Points, in no order, along strands that fork, close into loops and pass close to each other.
Two points are linked if the straight distance between their rows is under 123.
<958>: [-13  23  -4 -31  15   3  42  -8  15  11 -34  -6  37  38  -9  31   2 -15
  16 -16 -17 -15   5  -4 -18  -1 -25 -32 -35   6 -25  34 -12  21  26 -47
 -11  -8  -7  22   5 -21 -35  11  13 -24]
<1133>: [ 11   7  15  -9   9  36 -23  -8  -4  -4 -27   9   3  18   1 -11  32 -20
  15  26  14   0 -17 -10  12 -10  15  -6 -18  -6  36  13   7   6 -19  25
 -24  15  -1  22   0  -1   2 -32  -4  36]
<1031>: [ -5  12  15  -8 -14  -2   1 -14 -10 -20   9  11  19 -30  -7   4  27 -19
   5  22  23  39 -34 -24  -7  14 -12 -43 -32  20  -4   6   8  10 -25  27
  22  -3 -13  39 -39   8  12  36 -11 -33]
<567>: [ 22  16  -3   2  21  13 -14  10 -47  12  24  -3  22 -36 -20 -32  -2 -15
 -10 -13  13  -5 -11 -19  14 -28   9  16  26 -15  18  -9  19 -25 -38  -9
 -17  12  20 -49  -7 -25   9 -50  16   0]
<534>: [-26  -1  15 -23  14  42   7 -14  18  10  -4   8 -22  26 -13  24 -12  -6
  51 -22  -6  25  20  -8  15 -21  -8 -17 -17 -11 -27   3 -31   0  26 -11
   2   1  34  15  15  -5  -4   9 -15  23]
<1122>: [ 17 -11 -30   5   7 -43  23 -21  -1  36   3  36   1  -2  -4  -3 -21  33
   6 -21  18 -28  11 -26 -11  15 -12  28  17   6 -30  10 -18 -14  29 -24
   9 -30  -4 -13  23  18   5 -16  27  -4]
<831>: [-33  18  29 -12   8  28   3 -22  25  29 -11  24 -10  30  10   7  -5 -36
  24   2  20  -6  -1   6  -2  -8 -15  11  10 -22  15   6   2 -19   9  21
 -23   4 -18  18  66  -2   4 -37 -29  22]
<1001>: [-19  11  -1  19 -24   8  -7  19 -22  40  58  -6  -2 -23 -13 -12 -35   8
  -6 -12  21   8   8 -31  18  25 -19  34  12   3 -11 -10  -5  -4 -24 -15
  17  15 -36  -5  10   9   4  -1  24 -14]
<377>: [ -6 -15 -15   6   0 -16   7 -23  20   6   9  30  15  16  -8  36   1   0
 -23   2  17 -17 -10 -23  -2  21  22   4 -13  -7 -23  17 -44  15 -13   7
 -15   3 -17  -7  -2   6   7  11   1   7]
<195>: [-21   9   3   7 -14  23 -18  23   7  -5  15  -4   4 -29  11 -22  -3  15
   0 -19  -6  15 -21   5  21  26   3  19 -21 -24  15  -6  -4 -10 -37   4
   9   0 -28 -17   3 -15  -7 -16 -14  39]
<844>: [ 30   9  -6   0  -4 -14   9 -24 -36  -2 -15  15   2 -23  -3   1  28 -15
  -5   8  18  30 -20 -35  12 -33  -2  -6  25   9 -14   9  10 -29   4  19
  22  -1  40  -5 -27 -11  35  17   4 -30]
<778>: [-29   9  -9   1 -16   3   6  13   7  -2  13 -48  36   0  -4  11  -6   3
 -22  11 -28   6  29  19   9  25  -3  -8 -39  11 -16   4 -21  31 -20 -28
 -21  21  -5 -20 -12 -17 -19   6   8  -2]
<850>: [ -8  -6 -44 -12  -3 -29 -10  13   7 -33  10  23  16 -29   3 -20 -22  49
  11 -13 -10  11  15   5   2  16  -3   4 -12 -14 -10  -9 -19 -12  -6  -5
  14 -47  -2 -41  -4  15  -4   1 -30  -3]
<165>: [  3  -8 -13 -11 -15  -1  -3   1 -22  17   7   6  22 -33 -15 -14  -7 -10
  30  -9   1  15  -2 -10  12 -13  -7 -24 -19  41 -14  10  11 -14   1 -28
  19 -36  -3  28 -16  -3  22  11  14 -18]
<740>: [-18 -10  12  -5  -4   3  12  -6  26 -24  -6   3 -20 -23   9  14   8   0
  -3   1 -15  33   0  28 -18  11  -5 -16  -2 -10 -13 -12  -7  -8   6  30
   9  -9   1 -10  -4  -1  -1  33 -29  -3]
<470>: [ 34 -28 -15  12  -7 -19 -15 -18 -19  -1  -3   4 -15 -29   3 -10   1  25
 -19   3  17 -29  15 -15   1  14   7  39  37  -5  13 -10  11 -30  -8  24
   0 -25   2 -30 -12  11  19 -14  20   3]
<446>: [-16   5  14  -4 -15  -5   5  14  23  11  -2   1   4   5  -3 -12   5  37
   2 -13   2   1 -22  -2 -29  39  -4  -7 -31   2  -9  16  -1  18  -1  -3
  26   2 -52  29 -18  23 -26  37   6 -11]
<552>: [ -3 -16 -24  30 -31 -35 -14  38 -13   1  19   3  -7 -19  10 -36 -17   3
 -24   2 -23  -9  11  38 -27  -6  49 -18  17  42  19  -9   7   2  33  -2
  12  11   6   1  -2  21  27  23 -20  -6]
<181>: [ -2  -8   1   8  -1  17 -23 -32   8  12 -43  11   2  16  22  -1  31  -9
  -1  48  18  -4  -8  -1   2  15  19  -8 -14  10  19  20  -7   4   7  41
 -20  -1  10  33  17  18  30   2  -4  45]
<612>: [-26 -20 -12  23 -31 -28  -6   6  37 -11  -7 -18   3  27  16  36   7 -12
 -49 -20 -33 -28  -4  34   2  28  15   4 -17 -12  -8  -5  -8  18 -11  -7
   1   2 -26  19  -9 -18  -5  20  19  25]
<1042>: [ -2 -33   4  -1 -10  -2 -22 -17  11  -7  11 -20  -6 -21 -16   4  -2  10
  -7  35  10 -10  38  11 -24  36  13 -37 -21  36   1  -6   7  22  -4  22
  -2 -17  -4  17 -26  32  19  37   0 -22]
<730>: [  8 -16  -9  27 -21 -18 -18  37  -4   4   5 -37  -7   1  -3 -16 -15  -6
 -27   6 -32 -28  20  37 -10  -2  46 -21  12  41  21  -9   6  26  21 -23
 -17  32  10  -4  -4   7   8  12  13   9]
<1065>: [ 33 -23  10  17 -11  -2 -19 -19  -4  19 -27 -32 -29 -23   8 -14  11  19
 -27  29   8 -20  10   2   1  25  16  30  40  15  10   1  15 -13  10  18
  -1   4  21  -2  -6  13  28  -5  41  11]
<57>: [  0  10  -2 -12  -1   2   9  26  -2  12 -17 -18 -14  23  21  -6 -25   3
  30 -15 -34   4  22  19  18 -26 -25  10  11   5   8  -8  22 -10  30 -37
  15 -12   0   7  29  -4  -8 -21  12  11]
<1072>: [ 17 -14  -1   4 -13 -10   3  14  -5   2 -17 -34 -30  34  15  16  -2 -28
   9  -4 -31 -15  14  17   9 -26 -11  -6   8  28  -4  -1  33   2  24 -35
  17  -3   5  45  -3   3   0  15  36  -8]
<775>: [-42  41   7  -3  -6   3  12  28  21  20  10  18  20  30  13 -19 -13  21
  11  -2  -6  23 -12  12  -5  13   2   8 -21  -5   0  21 -29  15  26   1
  -5  34 -10   1  57  13 -16   5 -48  13]
<420>: [ -7  -8 -10  14 -35   9 -28  10 -14  -1  11  21 -18 -36  26  -9   7   3
   1 -25   5  25 -21  -5  46  -3  -9  41   8 -13   8 -14   7 -37 -25  26
  30 -12  -6  -4  -3 -13  24   3  -2  36]
<961>: [ 21 -16  -2   6 -16  -4 -31 -14 -24   1 -10  31 -18 -13  24 -11  16  -3
   4   1  19  -6 -27  -9  19 -11   3  42  28  -5  34  -6  30 -36 -19  36
  10 -28 -10   9   7  11  29 -11   9  18]
<589>: [-10   6 -36  -8  -2 -10   6  -2  16  -9 -14  25  45  28  12   9   5  27
  -7  23  11  -2  -2 -13  23  22   2  18 -28 -18 -17  41 -46  17 -11   2
 -20   4 -10 -17  17  12   2  -6 -13  19]
<803>: [ -1 -14 -10  29   2 -26  12  17  -6   6  37  -6  -1  16 -22  24 -25 -27
 -36 -28 -10 -36   9  -4   3  -6  10   4  13   2 -15 -18 -11  22 -15 -34
 -17  27 -16  -9 -10 -14  -6  -6  30   0]
<253>: [  3  -1  29  12  23  21 -11  -7   6   5  47  52 -30  16 -25  22  -9 -28
  10 -19  49  -5 -35 -35   0 -19   4  15  17 -29   1 -17 -11   0 -29  24
   7  12 -13   1   9   4 -16   7 -17  -5]
<632>: [ 40  21 -15 -19   2 -13  -9  -6 -51 -24 -20  -7  27  -3  11 -11  36   0
  16  25  13  23  -1 -29  26 -35 -21   1  10  22   1  21  27  -8   5  15
   6  -2  34   7 -27   8  18   1  13 -43]
<980>: [ 17   2 -38   9  -8  -8 -25  16 -45  16  36   8  30 -28  -6 -27 -13  -4
  -5  -2   2  -7  10 -27  41 -15  11  23  10  17   3   6  -1 -20 -18 -17
  -9  -1  20 -28   3  -9  33 -42  16  11]
<1112>: [  8  14   8 -24  -3   0   5 -12  -5 -43 -22  -1  33 -22  13  -9  44   4
  -8  44  12  45 -23  -1  -2  20 -17 -29 -28   8  12  11   6   9 -20  45
   9  -7   1   9 -32   9  15  14 -24 -17]
<532>: [ 26   0  28  12  19  -4  24 -14   2  21 -39  -5 -34 -11 -14 -10  11  -3
  -8 -33 -10  -7 -30   0 -25  -6  17  -6  33 -16  -7   1  12 -23  20  -7
  17   4  19 -15 -14 -32  -6 -16  41  13]
<95>: [ 24  38   6  -5   6 -10  28  20  -9 -31 -23  13 -12   0  30  -9  38  19
  -1 -13  -7  38 -45 -17   8 -26 -22  19  28 -34  -2  15   9 -16   3  22
  40  19   7 -14 -19 -13 -18  14  -6 -18]
<1116>: [-11   8  29  29 -23  22  -5  40  -6   0  22 -22 -45  -8  -1 -18  -9  -5
  -8 -11 -18  40  -9  15   5  -5  18   4  16 -14  16 -20  -1  -2  -1  14
  17  55  15  -3 -10  -7 -11  14 -12  18]
<900>: [  9 -33 -27   4   0 -23   2 -17   3 -30 -19  35 -21  18  23  32  -3  -2
   6 -14 -15   0   9   9  27 -28  -2  10   9  -5 -20 -17 -12 -12  24   0
   9 -31  38   6   2  -6  28  16  -1  24]
<868>: [ 10  52  -8 -14  16   1  31  20 -21 -40  -5  11  15   5  22   9  28 -12
   8   3   2  43 -26 -15  25 -51 -19  12  19 -35   4  17  -9 -12  -5  21
  12  30  29 -28  -5 -24 -10  -7 -27 -29]
<65>: [-12  -4 -34 -18   4 -27 -11  24  26 -36   0   6   8  22   5  -3 -27  25
  21 -14 -23 -19  30  17 -12   5  -6   2 -25  -6  -1 -18  -2  14   6 -30
   3 -34 -27 -15   8  18 -39   3 -38   3]
<1059>: [-11  11   0   1   6  27   7   8   6  25  -7   8  27 -16 -32   2  -4 -15
  11 -17 -12   9 -20  -9   5  10  31 -40 -52  11 -22  22 -28   8  -7 -33
 -18  17  19  -1 -16 -27   1   1   2  34]
<718>: [ 11 -15  28  -7  23  38  10 -30   4  23   5  -6 -40  10 -20  32 -13   9
  26   1  19   0  18 -30   8   5 -13   4   7 -20 -33  -7 -23   5   9   5
  -4   5  25  -6  -4   7  -1   9  16   4]
<118>: [ -3  24   7 -32  31  22  -1  10   5  -2 -16  23  -6  42  -7 -19 -18  19
  54   4  13  -7  15 -14  -9 -20 -11   5  -4 -13  13   6  -6   7  28  -9
 -16  -2   3  -1  38  31 -31 -29 -46  -1]
<719>: [-41  35  23 -12  -6  26  10  22  22  29  19  -4   7  26 -16  -6 -20  11
  25 -24  -3  11  -7   4 -23  23 -10 -16 -42   4  -9  11 -14  20   9 -26
   7  27 -39  27  18  10 -39  32 -15   1]
<1118>: [-21   4   3 -22   6  21  21   2  -9  33 -15   9  12 -29 -13 -15 -13 -35
  38 -34 -19  12  -6   9 -18 -27 -10 -40 -13  22  -8   3  15 -33  16 -36
   9 -26   6  13  15 -34   5 -18  -1   1]
<28>: [  6 -26  -1  12  -7  -5 -14 -26  37   7 -47  -1 -12   4  22 -10  24  21
 -11  29  -8  -9  11  27 -12  36  40 -13 -14  18   2  16   2  11  30  21
 -10 -18  20  19  12  21  31   9   2  41]
<662>: [-35  17 -21 -10  -8 -23  32  -3  18  -4  -2 -22  40  21   8  29  -4  -6
 -17   7 -35  -3  20  22  -8  18 -25 -13 -32  16 -37  22 -16  22  12 -35
 -12   0 -10   1  -1 -14 -15  26  -1 -27]
<930>: [ -2  -7  24  -8  19  32 -15 -18  19   5 -23  26 -20  21  -2   8  18 -39
  13  -3   7 -10 -18   7   0 -24   5   0  -5 -27  24 -12  15 -16 -19  16
 -17  -5 -10   8  21 -22  -4 -38 -14  49]
<292>: [ 31 -28 -15 -14  20  -4  -5 -22   4 -32  -8  -8  12   2 -19  20  11  16
   6  -6   4 -24  14 -12   2   3 -16   0 -13 -25  -9  -1   7   1 -31 -12
  -5 -40  -8 -10 -47 -10 -20  -9  25 -12]
<154>: [ 19 -24  18   1  -6   8 -25 -18 -26 -19   5 -31 -15 -30  -7  -1  12  -4
  -8  32  10  10  26   4  -1   3  -5 -11  10  23  19 -23  35  -7 -13  30
   7 -12  12  21 -29  13  28  22  -2 -36]
<773>: [ 12 -16  12  14 -20   6 -17  22 -24 -14  33 -16 -56  -9   5  -1 -26  13
  -4  -7  -5   9  19  12   7 -15   1  24  43  -3   8 -45  15 -11   4  14
  24  22  18  -6 -13   9   4  22   7  -4]
<971>: [  9  15  52 -10  32  22  20   4  20  -7 -44 -15 -39  13  -9  -2   7   3
  12  -8 -21  13 -20  18 -37 -12   5 -34   5 -26   9   1   6  17  29  12
  -5  24  20  -7 -13  -3 -50   3 -19  17]
<492>: [ -5 -12  21  28 -23   7 -14 -20  -6  30  19 -13 -10  -8 -10  13   9 -57
 -37  16   9 -13 -13   2  -3   7  27 -13  21  21  12 -15  17   1 -24  14
  -9  27 -10  31  -6 -14  24   3  30   2]
<903>: [-26   1   3  24  -2 -15  19 -16  22  56  10  15   7  -3  -3  -2 -25 -15
 -37 -21  -6 -28 -16  14 -33  19  22   2  12   7 -11   1 -19  -5  19 -14
 -20  10 -12 -12  43 -11   9 -20   7  23]
<1033>: [  6 -34   1  22   2 -30  16 -22  15  15  12 -17 -24   0  -5  29 -14  -6
 -37 -25 -17 -53  23   8 -18   8 -13  18  35  -7 -17 -25  14  -3   1 -17
   2 -10  -7  -3   2 -18  -2  -9  42  -7]
<768>: [ -1  45  -9 -33  33  16  24  14  -6 -53   4  -3  30  24   1   5  21   7
  27  12  10  18  -1 -14  12 -39 -24  12   2 -38   7  16  -8  11 -16   7
 -20  11  14 -37   7  -9 -35 -32 -40 -34]
<104>: [ -2   8   2  16  14  -3  18  12 -15   0  26   9 -10  40 -18  30 -13 -32
 -11 -15   1 -10  -6  -8  -2 -41  14   1  15 -17  -4  -6 -11  23   4 -18
 -15  47  21  -4  -2  -8 -23  -5   3 -13]
<353>: [ -4  -9 -36  -1 -13 -11 -15   9 -29  23  54  -9  34 -20 -24  -8 -38   0
   7  -6  19 -11  37 -22  25   4 -23  26   2  26  -9  -8   5  -7 -19 -34
  -6 -14 -22 -13   7   8  10 -21  21 -27]
<227>: [  9   7  20  21 -13  -4   5 -14 -11  34 -30 -49 -18   0  27 -17  11   0
 -26  18 -18   1   1  22   8   6  -9  32  48  22   8   6  31 -20  34  -1
   9  19   4   5  24  -7  20 -21  46  10]
<1126>: [  0  -3 -15  23 -24 -40 -13  27 -13 -18  14  16   7 -36   1 -29   3  -4
 -38  -1 -14   5 -23  19 -16  -1  44  -7  14  11  27 -14   9 -12 -12  21
   9  -3  -9 -12 -26  -5  12  15 -19 -12]
<792>: [-15  11  23 -15  22  21 -11 -13  27  33  -7  19  -4  32  -3 -10 -18  18
  39  -4  15 -26  11  -3  -6  16 -10  23   0 -19   8   4  -7 -10  17  -2
 -23 -17 -19   2  67  23  -9 -39 -28  38]
<413>: [  9 -21 -21   4 -21  -6 -17  13 -15   3   0 -50  11 -16   8   3  -2   6
   0 -12 -31 -12  29  15  50  13 -16  25  -5   6  -6 -15  12 -12 -24 -33
  12 -11  -8  -5 -25 -36   6 -12  50  18]
<498>: [ 23 -19  -5   6 -20 -14 -44   2 -45 -36  20  -2   1 -48   4 -19  16 -17
 -25  18  -1  15   5  14   7 -13  33   5  14  23  29 -39  28 -24 -24  32
  15   4  17  -4 -39   4  40  21 -12 -25]
<445>: [ -4 -26 -29  -5  15  -8 -20   6 -15 -57  46  40   0  -5 -30  26 -13 -23
  15 -26   8  -7  15   2   8 -48  18 -14 -17  -3  10 -38  -2   1 -26 -23
 -16 -28   6 -11 -15 -10 -13 -16 -14 -10]
<966>: [ -2  26  35 -27  19  24  18   6  18  -9 -33  -8 -18  23  21 -27  13  21
  28  20  -3  15  -4  12 -23  -9 -21  -7   5 -17  27   9  12   8  27  25
  -3  16   6  -1  27  22 -33 -13 -37  10]
<1131>: [-16 -37   9  13 -13   6 -19 -33  36  12 -17 -31 -26 -18   2  12   3  19
 -17  32  -6  -2  38  26 -10  50  23 -15  -3  14  -9   0 -15  16  21  37
 -12  -6  36   9  -3  13  30  33   1  18]
<1058>: [ 11 -12   4  11  12  -4  -7 -22  -5   2  47  17 -18  -9 -18  19 -24  12
 -30  26  54 -20   8 -22 -25  21   6  13  27  -9   7 -10  -7  13 -16  39
  -1  -5  -9  -9   6  38   8  15  -4 -48]
<1128>: [ -6  13  -3  12 -17  12  -2  14 -20  20 -24 -34  24 -11  33 -28   9  -6
 -21  26 -16  18 -11  19  38   5  -7  18   3  14  16  13  11 -10   2  -1
  -7  16   3   0  16 -14  28 -21  13  19]
<192>: [-18   7  31   2  19   8  21  -4  28  50   6 -19 -11  -7 -12 -16 -31   3
  -9 -30 -13 -27   5  22 -43  31  -3   9  14  -7  -6  -8  -6  -7  26 -24
 -17   5 -16 -29  49 -10 -17 -24   8  19]
<280>: [ -6   6 -38  -5 -26 -36   8  -3  -4 -30  -9  -9  33  12  17  18  17   1
 -11  26  -7  25  14  -1  20   8 -19  -9 -22  20 -31  18  -8  12  10 -10
  14 -14  -2  23 -25   7  12  42  -4 -36]
<766>: [-18 -13  -8   2   1  -3   5  -4  -7 -19  50  22   6 -20 -38  22 -17 -41
  -9 -16   1  13   7  12 -24 -33  25 -49 -14  12 -11 -25 -12   7  -3 -15
  -9   7  15  -8 -18 -15  -5  14 -26 -33]
<721>: [-42  -3  10  12 -17  -5  -1   9  33 -10   1   3   4   4  10  11   6 -21
 -36  -8 -29  -3 -16  35 -23  14  21 -15 -23  -1  -1  -8   3   5 -13   9
  -6   8 -26  18  12 -13  -7  15 -22  21]
<709>: [ 30 -20 -35  -5 -14   7 -40  24 -14   1 -12 -26  17 -16   7 -26   2  27
  29 -11  -7 -19  29 -12  47  11   5  12 -30  16   9  11  12  -1 -27 -34
  10 -33  -1   5 -35 -12  11 -20  41  38]
<787>: [ 13  16  24   4  12   3   8 -21  -6  28 -25  23 -23 -17  -1 -35  10   6
   6  20  26  17 -29 -20 -34   2   8  -5  30  11  19  13  14 -15  21  37
  11   3   3  18  15  32  14  -2   0  -7]
<772>: [ -9  13  10  -2 -18 -16  11  14  26 -11  -9  -2  12  16  19   3  27  30
 -19  -5   9   1 -44  -5  -8  38 -21  28 -14 -31  -2  17  -4   5 -22  18
  20   3 -67  10 -10   6 -26  13   8  -9]
<29>: [ 11  14  43   7  24  23  10 -27  -5  23  14  14 -24  -8 -11  -6  -7   8
  -3  24  38  10 -16 -28 -36  13   0  -7  35  -8   6   5  -9  11  14  49
   3  27  15  -2  14  38   6  12 -10 -30]
<194>: [-13  -8  -8  -3 -18   6 -22  11 -30   2  13 -49  29 -33   9 -13  -9 -17
  -5  10 -26  12  31  32  44   3 -19   9   0  20  10 -19  31 -26 -18 -15
  -6 -12  -9  -8  -2 -24  21 -17  19  -2]
<845>: [ -3  39  15 -22  33  28  19  12  -6 -41 -18  14  33  20  -9   8  20 -23
  21 -15  11   0 -39 -12   0 -35 -13 -20 -29 -38  22  19  -6  15 -32  -9
 -22  16 -11  -7  -9 -34 -48 -30 -20 -11]
<967>: [ -1 -35 -41  -4  -1 -26 -28   6   2 -46  21  44  17 -22  -7   8 -10   4
   8 -29  -5 -14   7   7  11 -11  21  -9 -33  -5   2 -20 -14 -15 -28 -11
  -8 -53  -5 -20 -15 -11  12 -16 -22  18]
<430>: [ 15  -5  27  15  30  26  -8 -11  -9 -10  63  10 -11  -1 -31  16  -6   0
 -17   8  69 -12 -13 -32 -13   8   5   8   8 -31  13 -15  -6  25 -47  28
   0  22 -16 -11 -14  15 -13   6   0 -38]
<799>: [ 28  14  16  -4  21   3  15   2  -1  28 -46 -22   7   0 -11 -22  13   3
   6   1 -15 -19 -10  -1 -23  -4  15 -32  -3  16  10  26  13   2  26 -22
 -13   9  17   5  -4  -4  -7 -20  32  12]
<970>: [  1  -1 -19  -1 -35  -3  -3   4 -12  21  -7 -25  11 -11  11  -4   3  18
  28  13  -5  29  21  -6  31  13 -17 -10 -24  40 -35  20  -2   4  21 -33
  33 -10  12  34 -18   5  25  34  26 -10]
<855>: [  5  20  20 -20   7 -10  22  -5  11 -30 -18 -33  38 -36  19 -10  37  25
 -22  37  -3  24 -26   6  -8  35 -27   0  -7 -14   5  13   4   8 -29  35
  -5   7 -16 -34 -27  -5  -7  -6 -15 -17]
<493>: [ 13 -19 -28  17 -32 -21 -12  19  -8 -19  -2  11 -47   9  16   9 -10  21
   6 -15 -22  13   9   5  20 -22  12  14   6   6 -11 -17  -6   0  28  -4
  28   2  37  13 -17  12  13  37  -5  15]
<366>: [-20  10   4  -2   5   6  16  13   4  17 -19   1  -5  -8   6  -3 -21 -34
  20 -44 -38 -10 -10  32   2 -21 -20  -8   5  -2   1 -15  26 -29  22 -45
  12 -30 -13  11  37 -37  -9 -35   7  20]
<78>: [-10 -10   6   8 -21  -3  -3  22  30  -9  -5 -50 -28  43  18  22   1 -14
 -15 -14 -43 -25  17  27   0   6 -12   1 -13  10  -4 -12  30  23  -2 -32
  18   3 -28  44  -9  -8 -23  20  35   8]
<975>: [  9   4  14  -2  32   1  27  -9  -4  -9 -20   9   1  48   0  21   3 -34
  -5 -11  11 -25  -9  -4 -18 -47 -14   7  31 -27  12  -2  10   7   5  -5
 -17   9  -5  -6  11 -17 -32 -25   5 -23]
<991>: [ 47 -33 -34 -11   2  -2 -31  17 -15 -26   5 -20 -11  12 -12  -1  -7  24
  33  -4   0 -33  45 -15  19 -11  -4  -4 -15  18  10 -10  17  15 -23 -32
   8 -32   0   1 -46  10 -16  -4  25  -3]
<990>: [  1 -36 -30  11 -10 -16 -13 -30   3 -22   1  23  -4  14   0  50  -1 -16
 -11   6   7 -13  14  -9  29  -6   7  -2  -6   2 -27  -5 -21   8  -9   6
 -15 -16  23  17 -20  -6  35   8   5  11]
<488>: [-17  -2 -13  12  -1 -26  13 -24  16  31  15  28  10  -2   0  11 -12 -13
 -37  22  14  -7  -4   5 -34  21  21  -5  17  12 -15   7 -24   2  20  19
 -21   7   4 -10  35  13  26  10 -14  -3]
<224>: [ -2   1  27  -7  27  29  24 -25  28  45 -13 -31 -21  -3 -18   3 -25  23
  27 -22  -9  -7  27  -4  -7  21 -22  15   7 -25 -25   2 -16  -4  16 -24
 -12  -3  13 -32  14 -16 -26 -21  18  23]
<1086>: [  7  38  35  -9  15  -3  24  -7  -1  12 -49   3  12 -14   4 -43  30  12
 -12  17   4  11 -45  -8 -50   8   5 -37   4  18  18  30   7   5  24  23
  -5  21   7  10 -11   3  -5  -5  -4   1]
<794>: [-36  15 -17   2  -8 -12   9  16  22   4  15  57   8  50   9   7 -18  -4
  16  -8  -1   4  -7   4  -5   2  11  -4 -24   0 -14   8 -45  19  34  -2
  -3  10  -6  23  46  30  -8  22 -46   9]
<38>: [-31  -4   7 -27  12  25  16 -19  27 -41   4  29 -13   7  -9  35   5 -17
  41 -13   2  35   2   5   3 -28 -15 -24 -21 -20  -9  -9 -22   1   2  12
  -1 -10  18   7   5  -6 -14  19 -48 -13]
<891>: [ 19   4 -41 -13  -7  -6 -12  -3 -35 -16 -15  12  19  14  32  -9  13  15
   8  37  16  15  16 -12  47 -24  -4  29  15   7   4  11   5 -12  13  15
  -5   3  47  -2  12  18  39   0 -13   4]
<368>: [  7  -4 -24 -30  22 -13   7   5  11 -14   3  16   6  44  -7  -6 -18  30
  48   4   7 -23  38 -13  -8 -11 -20   2  -3   2  -6   3  -8  17  26 -32
  -6 -27  -9  -7  25  38 -34  -7 -17 -22]
<163>: [  7  -4 -37  -5 -10 -16 -13  -9   3  -9 -12  26  20  20  35  -7   8  43
  -6  38  23  16   9 -16  35  24   1  38  -3   2  -6  24 -23   7   8  30
  -2 -15   8  -1  19  28  30   9 -15  10]
<955>: [ -9   8  21   2   9  20  20   7  10   1   1 -36  13 -20 -28  16   5   1
   2 -18 -20  19   5   1  -1   9   1 -37 -34  -5 -36   7 -28  23  -9 -27
  -6  23  19 -12 -44 -31 -19  23  11   0]
<102>: [ 13  23  16  -4  10  -7  26  11  14 -27 -25 -18  -2 -11  27   7  34  23
 -21   6 -17   8 -34   8   3   9 -17  21  20 -43   3   7  10  -6 -18  16
  15   4 -25 -30 -10 -21 -21  -7   2   3]
<1029>: [  9   0 -26 -14  10 -30   5  -7  -1  21  29  33  14  27  -9  -3 -30  26
  18  -1  31 -31  20 -26 -22   4  -7  22  15   8 -11   5 -19   5  19 -12
  -6 -29 -21  -5  39  42 -13  -4 -10 -30]
<931>: [  9  16  22   3   8  44 -31  29 -22 -10  29 -13  -6 -34 -10 -37   8   7
   8  -8  16  12 -21 -19  26 -10  -1  13  -4 -26  36 -10  15 -13 -51  13
  -3  20 -13 -29 -14  -9  -9 -30 -12  13]
<186>: [ 35 -17  13   8  39  -9  18  -8  -8  17 -10  -8 -19  11 -19   0 -12 -17
 -11 -15   6 -45  -6   8 -36 -24  -9   3  42 -14  14 -22  33 -12  13 -18
 -10 -12   1 -15   0  -8 -17 -29  26 -14]
<796>: [ -7   2   8  -8   6  -6   0 -20   0   3   7   2  20   2 -24   6   5 -14
  -9  33  16   3   2  -2 -43  13   3 -45 -20  36  -1  13  10  25   1  13
 -10  -4  -8  28  -6  27   1  27 -11 -46]
<265>: [-11   9  44  22  -8  25  -2   9  -4  28  14 -20 -24 -18  -2 -13   6 -29
 -27   4   5  15 -29   1 -11   4  12  -5  14   0  22 -13  12  -3 -16  21
   6  44 -14  15  -3  -7   1   5  12   1]

A fork is a point with three links, a tip a point with one. Leave the first point through the second and follow the links. Name the first fork or tip that comes.
<194>, <1128>: <1001>
<1001>, <353>: <292>
<740>, <721>: <662>
<612>, <721>: <377>
<118>, <792>: <1042>
<1042>, <1131>: <118>
<253>, <430>: <186>

How many points has the smallest loop of links through each point below? Write 0 if it is on no loop.
<186>: 5
<446>: 0
<1065>: 0
<773>: 0
